Points on a hilly landscape, in no order, each with its height.
From any point a ball takes the steepest step (drop divided by distance) to one of its 4 nearest points. It stops when none of these is lower. Distance is the straight distance between rows; heights are no part of it.
z215: [138  96 116 168 180 149  88  76 133 130 160 133 125 144  82 188 125 156
 113 124 149 128 124 144]  height 699
z207: [119 100 201 156 146 132 134 104  61 109 142 154 115 119 102  63 165 113
 102  90 106 109  94 106]  height 811
z245: [151 151  74 172  81 114 114 157 203 116 137 163 158 161 163 190 134 126
 106 148 139 148 151 168]  height 470
z636: [106 149 150 100 121 165 101 151 117 149  77 145 136  93 100  99 106 138
 140 136  98 121  84 106]  height 471
z820: [158 162  36 133 161 113 131  70 149 140 168 149 110 147 152 184  60 123
  67 123 129 159  92 163]  height 707
z640: [154 150 102 183  52 120 108 183 227 141 104 139 137 175 165 188 124 150
 114 127 139 148 177 155]  height 562
z807: [102 140 174 159 148 148 140  58 151 145 158 150  76 157  95 140 146 146
 146  88 122 112 102 138]  height 496
z846: [111 142 136 144 137 114 129 160  84  79 143 152 157 128 106 118  94  96
 102 104 114 124 188 147]  height 82
z842: [100 173 141 136  83 142 125 144 130 127 135 171  99 137 107 132 106  88
 118 120  91 160  96 149]  height 438
z413: [109 157 145 148 125 166 112 107 124 142 144 160 119 112  77 159 138 112
 144 118 119 128  88 142]  height 46
z551: [133 120 113 176 173 134 144 111 127 117 136 117 176 126 122 147 134 106
  93 122 150  82 147 140]  height 340
z36: [124 142 156 118 121 132 174 115 192 178 124 112 113 135 129 125 171 144
 189 142 151  77  96  96]  height 72
z294: [133 117 173  95 192 111 155  51 153 160 172 113  63 156 136  92 188 156
 161 134 127  43 107 112]  height 701
z480: [141 104 155  92 137  98 125 149  31 102 129  77 141 106 127  46 146 130
 135 119 126 132 160 116]  height 445
z920: [139 137 106  97  74 120 101 178 126  70 115 198 144 126 138 164  99  72
 107 168 109 164 104 143]  height 290
z697: [144 134 127  40 115 110 149 160  94 123 112 130 123 114 167  47 127  71
 162 197 100 148  76 106]  height 527
z114: [140  77 170 116 140 122 131 109  77 149 153  84 111 113 112  86 177 170
 160 110 150 137 119  82]  height 251
z292: [106 107  95 112 197 146 116  56 130 151 123 115 100 145 167 146 111 197
  66  80 150 130 108 129]  height 612
z310: [136 126 122 141 110 134 137 156 140 116 101 118 185 113 122 140 152 108
 114 128 152 113 147 151]  height 376
z529: [126 120 182  87 140 125 131 114  56 132 123 128 118  99 112  30 140 119
 142 125  83  77  88  98]  height 733
z263: [132 135 124  91  90  94 142 197 137 125 116  88 127 118 163 101 146 114
 171 153 129 159 197 123]  height 506
z953: [ 83 185 183  72 107 132 144 130 131 153 106 144  78 125 108  78 136 131
 134 125  73  76 123 117]  height 505
z272: [101  66 165 167 165 136 129  59 103 125 143 112 114 166 125 109 167 185
 109  91 157 124 120 113]  height 715
z592: [141 139 114 154 103 159  80 139 152 154 127 146 100 113  79 186 118 180
 158 134  97 161 142 117]  height 492
z316: [111 175 139 131  80 149 127 154 161 132 109 180 129 121 108 166 142  94
 137 130 108 137  78 143]  height 530
z266: [157 114 142 146 142 124 116  83  80 106 172 176 107  91  76 175 129 114
 148 146  98 140  93 130]  height 71
z406: [142 105 169 102 133 133 161 115  87 145 136 126 151  79 126  80 181  96
 123 146 134  82  81  89]  height 604
z240: [122 112 151 119 137 149  93 135  53 117 112 104 161 114  96  94 136 163
 118 108 133 115 159 123]  height 521
z896: [ 99 147 169 161 131 140 146 101 106 114 150 188 107 124  99 126 114  78
 123 100  80 129  87 147]  height 359
z770: [ 89 150 133 113 116 131 129 177  96  94  99 149 151 120 150  97 118  94
 101 112 107 155 144 143]  height 164
z450: [109 118 162  95 116 143 126 140  94 162 104  93  90 111 124  88 149 166
 162 126 106 144 121  69]  height 29
z186: [172 132  83 159 131 108 129  87 169 136 160 122  87 149 116 208  98 149
 148 138 139 167 160 161]  height 580
z779: [126 136 114  68  80 136  90 207 132  88  48 149 166 139 174  99 111 127
  79 165 121 140 126 129]  height 557
z459: [100 127 158 118 126 140 138 151 102 138 112 111 141  95 124  79 157 127
 134 116 119 137 129 105]  height 157
z699: [171 131  93 144 138  91 159  54 155 125 172 153 112 137 128 206  85  91
 139 145 138 152 108 139]  height 389
z383: [132 128 127  77  98 118 149 181 114 151 106 118 119  95 149  84 150 127
 182 148 110 162 119  94]  height 322
z527: [118 131 119 169 143 157 124  93 163 159 132 123 121 153 119 175 127 140
 121 111 159 127 111 139]  height 671
z54: [176 106 112  83 122 122 103 186  96 171 126  87 121  95 150 105 142 145
 204 179 131 160 117  82]  height 541
z728: [131 153 105 171 143 134 158  67 161 127 167 166 126 147 118 161  78  81
 114 115 123 136  82 158]  height 449
z560: [112 158 138  77 109 107 111 206 101  90 116 105 142 130 118  64  84 118
 102  99 116 109 193 159]  height 563
z500: [141  97 147 120 119 125 130 158 141 195 117  82 114 103 137 144 176 168
 179 137 156 118 146  79]  height 520
z559: [131 147  61 163 166 132 111 105 168 133 137 107 123 165 126 180  89 166
  81 105 139 134 156 160]  height 598
z309: [132 131  90  87 122 148  88 178 133  78  59 165 144 141 145 125  56 123
 111 189 103 153  71 126]  height 314
z260: [132 130 126  63  97  81 146 191 112  91 109 117 158 112 182  79 140  83
 134 154 124 149 169 120]  height 460
z792: [109 144 125 152 168 142 127  35 164 149 154 148  93 157 103 143 124 151
 111  88 132  88  67 143]  height 607
z757: [137 124  87  71 105 132  90 165 131  54  67 175 121 157 160 161  60 108
  89 197 102 189 121 128]  height 78
z622: [148  87 134  86 122 106 150 152  85 122 127 119 137 100 160  88 165  76
 176 171 139 138 130 115]  height 158
z148: [125 146 122  65 105 102 112 207 106 111  63  87 154 129 157  57  71 145
 112 150 113 116 161 120]  height 614
z44: [107 117 151 151 138 160 108 135 114 141 127 139 152  97  94 135 141 124
 128 119 129 127 113 131]  height 374
z826: [122 152 102 180 110 140 128 117 174 145 135 122 124 158 118 176 109 124
 128 105 148 143 141 148]  height 730
z591: [141 169 161 136 113 151  91 105 145 148 161 177  90 120  58 175 123 130
 167 142  91 100  98 131]  height 330
z317: [133  88 104 134 173 136 142  93 151 154 131  52 115 146 158 136 145 172
 151 121 166 121 147 107]  height 531
z965: [107 129  89 155 173 128 146  96 155 135 125  83 134 148 160 146 113 163
  94 113 159 102 165 159]  height 481
z836: [147  60 103 102 204 116 141  57 122 140 145  71 120 146 169 117 151 177
 136 121 169 118 137 100]  height 620
z53: [102 142 147 133 119 156 123 148  93  98 122 177 146 112 110 115 113  76
 110 119  88 144 106 128]  height 331
z34: [ 94 116 153 183 157 130 157  98  98 105 139 119 160 131 133 116 125  88
 109  91 139 116 142 131]  height 267
z957: [135 163  89 169 108 147 118 120 221 171 122 137 138 151 140 178 130 135
 110 133 150 129  94 137]  height 836
z581: [126  98 154  87 136 118 120 122  47 149 112  78 105 110 131  44 138 161
 159 135 112 148 119  80]  height 206
z883: [123 109 127 167 192 158 113  50 150 126 158 142 122 143 107 160 128 146
 104 109 137  96  67 130]  height 658
z137: [119  66 135 114 185 124 129  37 149 142 152  85  90 168 147  98 175 197
 147 108 158 124 102  90]  height 668
z229: [172 126  88 151 104 108 120 142 153  67 138 177 165 145 140 197 103  89
 113 161 137 134 155 175]  height 410
z809: [134 134 120  95  80 133 106 208 139 129  55 137 182 108 173 107 138 135
 110 160 119 126 122 113]  height 679
z914: [126 135 109  78  96 113 113 195 107 142  73  76 131 119 163  95 114 146
 139 148 135 150 179  96]  height 641
z548: [131  94 148 148 151 131 115 135  76  98 150 124 194 103 101 117 148 121
 105 120 149 100 160 130]  height 380
z701: [ 83 121 113 152 165 121 177  69 156 147 128  97 101 159 158 133 112 145
 109  65 138 142 112 133]  height 630
z793: [138 132 122 158 121 150  97 154 121 119 134 138 157 117  79 148 121 133
 133 124 146 117 180 163]  height 535
z222: [155  81 138 113 162 119 152 102 133 161 155  89 105 117 147 115 171 129
 199 157 157 140 115  94]  height 373
z4: [123 137 113 185 144 122 126 116 127 106 154 125 126 151 108 165 110 121
 106 103 130 134 172 178]  height 615
z617: [131  84 163 122 141 119 146 104 113 150 158  93  71 134 123 111 165 171
 176 116 152 149 129 102]  height 194
z649: [103 125 167 156 134 113 156 136  75  83 150 152 177 109 141  91 122  67
 104  91 124 117 137 123]  height 191
z94: [122 106 135 139 132 114 166 103 153 158 138  77  77 143 142 133 154 146
 183 126 161 150 141 108]  height 361
z252: [134 112 121 135 171  76 181 118 151 102 167  77 139 133 169  80 135 113
 114 115 150  76 195 152]  height 466
z915: [124 171 139 141  99 167 121 129 195 173 120 166 116 125  93 160 161 127
 154 131 113  83  91 130]  height 478
z327: [139 145  90 137  65 133 118 161 172 122 128 171 134 149 124 188 126  89
 133 158 125 173  99 141]  height 473
z103: [152 144 122  64 104 127  88 192  96 132  72  83 170 109 143  77 106 168
 126 148 120 117 181 106]  height 662
z897: [109 133 138 137 123 128 135 165  95  82 125 138 181 112 131 120 128  95
 101 115 137 121 176 148]  height 160
z611: [131  88 198 149 154 148 118 104  31 114 157 144 150 104 110  63 159 114
 111 106 113  94  85  90]  height 748
z949: [114 137 118  71  81 122 116 215 126 102  70 119 155 123 164  98 114 137
 116 142 117 155 158 128]  height 572
z763: [158 145 101 136  81 130  63 192 142 115 114 167 133 124 120 180 115 146
 127 135 112 161 185 160]  height 644
z284: [120  87 144 153 190 117 173  60 125 134 143 115 117 125 147  93 157 138
 106  94 151  96  91 111]  height 710
z139: [112 131  79 149 171 137 132  70 145 148 138  99 122 149 145 160 110 161
  84 107 165 119 130 149]  height 546
z717: [151 154 106 151 106 107 143  72 167 133 170 156  77 145 101 204 112  98
 156 141 113 170  96 141]  height 18
z730: [149 111 122 155 133 122 107 136  70  75 158 174 145  99 101 158 100  87
 118 148 101 149 150 138]  height 230
z776: [110 143 124 172  92 156 132 143 173 195 127 125 110 146 105 182 126 151
 143 124 141 141 132 131]  height 694
z930: [167 122 113 128  89  94 139 108 108  90 150 170 116 112 106 194  99 101
 150 147 114 169 123 157]  height 343
z325: [111 132 164 145 114 128 160 130 120 128 116 156 136 109 124 106 149  88
 127 110 125 103  93 127]  height 454
z244: [131 154 121  82 103 118 101 217 126 118  90 116 161 122 126  96 118 129
 110 152 128 122 194 142]  height 439
z195: [101 156 130 117  61 149 118 185 127 145  88 109 123 123 138 123 116 144
 130 112 117 164 153 116]  height 660
z359: [165  77 148 147 177  72 171  99 101  97 188  87 134 118 156  72 157 114
 134 110 166  95 168 118]  height 534
z954: [114  95 132 153 176 124 160  88 118 119 149  74 153 139 139 124 146 137
 109 108 155 101 162 146]  height 375
z66: [124 148 108 143  52 155  86 193 182 158 101 168 139 139 129 179 116 141
 120 141 118 161 141 130]  height 653
z402: [ 94 164 158 114  76 126 174 145 176 168 119 108  96 132 128 117 160 128
 164 123 117 130  99 101]  height 319
z741: [130 148 133  91 134 159  87 134 109 112 110 194 135  94  92 116  97 111
 128 174  71 118  69 101]  height 532
z101: [110  77 108 109 208  97 140  55 125 130 139  80  87 149 183 101 144 184
 124 103 152 125 116 113]  height 647
z899: [148 159 114  97 123 130  75 190  95  94 105 160 175 118  90 123  96 118
  98 161 113 127 153 142]  height 93
z709: [151 153 110 166  95 119 106 182 185 115 131 128 155 137 123 162 112 139
 116 124 144 110 181 169]  height 553
z465: [121 157 150 140 138 138 180  84 197 176 138 105  84 151 121 126 154 129
 140 112 135  85 111 126]  height 294
z904: [100 139 155 130 111 123 169 119 156 147 122 131 117 117 136 113 153  94
 146 115 128 120 106 127]  height 482
z388: [175 149  30 150 162  99 135  77 147 115 168 144 130 141 128 206  68 131
  87 151 148 123 139 182]  height 688

For each start below, name the point where the ball stops.
z215 => z846
z4 => z846
z559 => z846
z137 => z450
z101 => z450
z252 => z846

Call two points neighbours if one is among the 4 nearest of the other. Go from one point of each pair to the other, from neighbour to neighbour, staying as low as possible. Name the highest point that can't be avoided.
z450 / z717 => z44
z413 / z846 => z730
z717 / z413 => z930
